Points, in no order, along strands that fork, close into loops and pass close to each other.
In the rows, zero is written as 128.
Two points are linked if the straight distance between their rows is under 120. Some points are linked to none.
biri: [ 85 129 119 122 173 112 123 149  96 134 117 133 158 107 118 135  66 110
 137 121 140 134]
pigi: [135 112 104 137 150 112 102  90  66 114 170 131 168 127 107 154  82 120
 153 156 100 177]
Fogab: [ 82  72  68 150 153 123 107 138 159 149 148 130  86 114 155 125 144  99
 138 140 161 196]
zusog: [ 40 159 119 155 126 118 141 107 158 128 168 151  90 130  92 141 162 119
 129 126 105 178]
Monen: [141  96 189 103 168 120 100 130  81 143 111 111 160 154 101 116  70 157
 158  70 152  87]
rab: [ 81 164 115 149 107 105 137 110 135 107 151 170 136 114 108 148 158 112
 110 140 103 153]
Rivi: [166 161  96 108  92 131 142 151 127 112 158  97 111 139 146 126 190 110
 125 108 125 135]
lanal: [160 171  83 114  99  84  55  81 137 121 159 133 149 121 127 128 169 159
 109 133 167 124]
vut: [ 93 153  92 116 131 147 124 157 134 131 198 104  91 134 153 161 161  74
 105 158 116 189]
palev: [115 132 140 106 125 151 164 196 123 142 113  72  98 106 163 152  90 116
 127 165 153 102]
Bof: [ 82  90 144 181 114 150 120 155 132  79 122 129  59 131 151 108 141 164
 129 148 189 106]
paf: [133 121 173 103  89 153 176 169 146 133  71 140  84 120 119 108 127 119
 105 121 169  83]
lolo: [ 94 169  87 149 128 153 116 108 122 127  86 183 134 115 108 108 144 112
  77 135 164  80]
Rup: [123  90  92 142 115 128 138 152 105 128 189 150 119 146  78 145 102 150
 173 144 158 156]
gugav: [ 90 106 165 145 137 111 156  67 170 135 118 152  99 116  93 116 121 154
 140 143 140 187]
refo: [ 99 129 127 149 117 181 167 124 167 139  59 158 125 108 126 105 131 118
 106 149  84  88]
puno: [153  92 130 183 115  95 119  64 127  94 149 178 160 126 119 133 140 140
 150 149  72 178]
malo: [144  64  99 174 155 138 117  91 141  93 140 177 144 125 139 100 115 113
 131 143 101 204]
lufuf: [ 78 126 114 146 158 194 128 156 131 123 182 113  75 143 101 122  76 154
 131 157 163 134]
Dor: [ 90 139 181 142 126 106 138 151  92 135  29 138 137 160 129 120 129  93
 119  50  99  49]
tapu: [141 174 186 142 146 120 107 140  90 132 129 161 170 159 110 122 146 120
  94  61 144  32]
ros: [188 119 124 100  96 100 128 205 127 107 111 136 146 145 153 133 127 121
 116  85 157  93]
luf: [130 109 177 128 164 147 119 141  62 162  85 128 170 162 102 116  84 121
 146  79 116  43]
Kapem: [132  89 123 126 110 122  93 117 154 147 104 152 153  95 151 125 127 163
 122 178 163 114]
nos: [136  69  89 139 161 115 103 106 141 135 138 159 138 108 153 113 114 109
 125 151 152 208]
mava: [119 119 109 125 113 161 146 118 125 119  69 162  92 117  99  90 115 122
 104 129 182 105]
Teno: [ 85 178 179 123 130 110 173 156  93 127  82 126 101 136 106 124 139  85
 114  61 126  76]
mozen: [102 140 169 117 101 136 176 201 149 135  86 122  92 105 142 147  96 121
 100 146 161  68]
Zif: [186 123 115  85  86  94 127  96 127 148  76 102 129 120 131 116 158 147
 140 124 146 133]
Lemef: [109 122 104 155 115 140 175 111 109  99 110 130 112 147  71 138  89 154
 165 144  80 144]
gupa: [195 105 138 115 100 124 161 133 121  72  92 118  93 125 173 117 148 109
  99 135 165 164]
Rig: [116 105 147 143 126 131 133 140 139 124 145 122 118 138 123 117 146 163
 159 109 124 109]
Fepig: [ 96 113  89 124 137 159 145 168 115 151 198 121  79 146  79 136 102 123
 162 137 155 172]
tanak: [114 196 101 101 106 129 129  54 135 124 131 153 145 110  93 134 151 100
  92 151 119 166]
vig: [150 130  78 157 123  84 134 136 183 139 178  83 104 164 167 175 157 148
 169 144  77 197]
saduv: [ 81 141 157 174 162 145 138 133 103 142  32 165 144 141 130 106 124  97
  99  91 103  37]
Ses: [145 134 114 148 119 162 106 109 132 114 187 103 128 146 156 152 148 145
 131 192  70 158]
Dolot: [147 121 132 129 142  99 115 129 193 131 136 143 165  82 189 142 124 118
 103 162  98 178]
borol: [168 129 133 103 129 119 105 157 124 170 130 191 199 101 121 102 144  77
 104  87 112  87]
ladez: [142 124 192 131 177 121 123 105  74  70 111  98 141 154 126 122  71 139
 138  77 120 119]
ras: [141  60  95 136 129 129 124 143 120 148 160 101  92 137 152 118 165 111
 176 129 145 178]
tib: [135 204 160 144 165 139 130 137 115 104 115 119 152 170 129 128 121 140
  97  66 109  48]
fod: [157 142  92 156 121 118  98 106 126 118 109 126 175 148 125 127 128 178
 150 123  66  76]
gepe: [116 112 159  89 155 100 136 168 120 160 106 112 139 150  91 128  74 150
 166  54 148 103]
Zat: [172  87 196  81 162 116  96 144 166 169 128 129 164  93 169  91 135 104
 121  80 120 127]
tife: [166 146 116 122 145 167 124 116  56 135  97  99 159 157 105 119 108 131
 144 104 112  56]
voz: [ 93 130  89 146 132 116 140  71  78 118 138 131 139 138  78 152 104 110
 158 143  72 188]
sib: [ 99 182 133 119 137 144 138  38 137 117 102 131 111 123  82 102 143 134
 108 104 126 135]
gup: [162 145  90 145 126 140  92 117 136 123 157  97 160 135 154 134 130 168
 143 157  61 116]
Tus: [155 124 172  72 103 128 154 153 139 145 114 134 128  94 135 123 132  98
 107 131 170 130]
Pegu: [148 166  93 107 149 137  98 134  99 167 144 163 194 103 121 121 121  86
 107 122 119  95]
tovu: [139  84 181 124 115 103 124 142 184 137  97 143 157  84 178 146 114 148
 115 170 126 124]
mak: [154 114 114 116  75 124 178 185 135 131 136  91  87 142 139 135 188 111
 160  97 108 118]
zudi: [ 82 116 134 110 148  94 145 164 146 162  89 130 130 107 115 134  90 119
 140  85 146 112]
moz: [207 135 105 113  81  58  74 109 126 114 111 130 153 117 146 125 170 153
 122 125 149 113]
Tafe: [132 142 178  89 102 113 124 115 117 146 157 134 125 104 117 108 187 113
 116 115 180 121]
nalab: [161 135 138 118 118 176 108  45 134 123 126 113 136 142  91 110 116 187
 131 154 138 100]
Bon: [191 124 141 110  88 122 114  43 117 131 116  96 134 132 108 122 150 179
 141 156 142 122]
betul: [129 152  81 154 111 126 121 106 138 102 176  86  94 181 145 173 159 155
 144 172  73 188]
Peti: [144  64 196  94 144 114 126 142 202 170  82 128 147  80 183 115 114 114
 114 119 132 128]
bagak: [ 67 103 155 169 153 181 130 155 124 110 125 119  72 126 139 102  95 156
 126 149 162  90]
gos: [ 95 215 142 144 170 140 154 141 100  94 105 118 111 151 127 119 125 104
  88  74 135  79]
vezod: [128 125 118 145  97 158 194 122 162 110  79 135 107 133 107 119 126 143
 135 143  71 127]
Tetu: [122 148 127 156 107  83 139  87 149 108 161 165 159 122 119 153 150 130
 132 152  67 185]
lozuz: [124 145  76 110  96 104  66  98 123 158 131 122 145 108 132 144 154 158
 125 186 170 121]
nofot: [176  86 162 112 102 157 172 105 126 116  95 111  87 107 162 117 140 113
 118 185 151 173]
fefes: [125 161 153  88 121  99 145 159 128 149 132  56 133 118 148 166 109 143
 147 139 131 120]
Pud: [157  46  66 155 123 123  86 133  84 140 143  95 116 143 172 122 158 137
 183 154 135 159]
gozaz: [171 117 150  90 160 123 101 150 161 180 118 159 174 120 126  80 139 100
 119  41 111  95]
soz: [182 103 114 120  91  83 151 182 109  76  97 132 125 137 167 147 120 109
 121 114 143 142]
ribo: [168 146 100 134 112 128 121 125  90  88 106 117 150 166 105 134 111 164
 136 100 132  70]
lakaz: [143 114 101 148 141  57 115 175 153 130 183  94 136 137 163 169 126 149
 172 109 109 169]
Giteb: [129 112 125 158 112 186 136 155 125  76 161 111  69 146 163 104 176 132
 119 149 149 124]
kof: [ 83 148 132 117 143 122 129 136 186 137 144 116 133  73 189 160 130  88
  86 184 123 170]
dek: [133 160 155 118 152 168 132  52 145 117 138 127 145 133  77 111 103 161
 122 121 110 126]
zilen: [ 83  98 146 128 144 108 141 122 165 143 143 144  90 102 106 126  97 145
 133 151 193 183]
Zes: [ 83 167 117 151 158 163 123 104 129 154  71 152 145 122 126  94 143 114
 104 111 107  69]
gedom: [ 86 163  83 110 139 193  98 128 145 188 173 144 154 122 101 139 115 133
 112 191 120 107]
Pepub: [167  71  94 152 111 129  99 138 116 118 210 163 123 141 113 140 125 143
 149 168 180 181]
fidu: [102 134  77 110 128 174 131 148 155 152 212 112  79 165 101 160 127 119
 125 172 127 196]
navo: [136 133 141 123 149 132 134 140 129 107  90 125 160 118 142 145  53 157
 115 149 126 112]
dasal: [144 157 129 109 154  73 122 137 139 120 165  90 147 123 156 159 107 141
 130 117 127 176]
liba: [153 110 166 120 153  92 125  92  61  86 137 120 158 127 115 140  84 123
 148 111 121 157]
sugu: [122 153 117 125 123 167 142 158 122  99 159 110  94 124 156 128 162  85
  99 143 125 149]
fezen: [123 167 200 111 122 109 110 139  90 137 150 135 146 131 120 120 171 120
 120  79 154  62]
nenu: [101 171  73  94 154 170 107 134 142 187 160 130 158 108 127 131 131  76
 105 152 103 134]
vesu: [166  98 140 123  84 119 144 209 132 133 114 111 119 157 144 132 170 131
 157  70 106  67]
Sez: [ 48 135 152 161 137 129 166  62 141 117 133 138  51 131  83 114 135 126
 138 144 105 204]

A tip is a point with one link. Name the tips that can be reached along the links from each point below, in the order of the rows.
Fepig => nofot, Pepub
Dor => navo
gozaz => Pud, kof, zilen, gedom

A piece is all that can be reached along the links. How many separate loops has the piece of each point below (a circle has one, a figure eight two, a Y none), and how many tips (points with one link)?
mozen => loops 2, tips 1
Rivi => loops 1, tips 2
dek => loops 0, tips 4

How many points has the smallest loop of links through each point below? Write - if it is on no loop.
palev => 25
mava => 13
lufuf => 8
tanak => -

Name the points in between on the shortest way along the links from the first point to the second, in order.
puno; Zat => Tetu > rab > tanak > sib > dek > nalab > Bon > Zif > moz > lanal > lozuz > Kapem > tovu > Peti
dasal; Zes => fefes > palev > mozen > paf > mava > lolo
ribo; saduv => tife > luf > Monen > ladez > liba > pigi > voz > Lemef > vezod > refo > Zes
gepe; fefes => Monen > luf > tife > ribo > fod > gup > Ses > betul > vig > lakaz > dasal
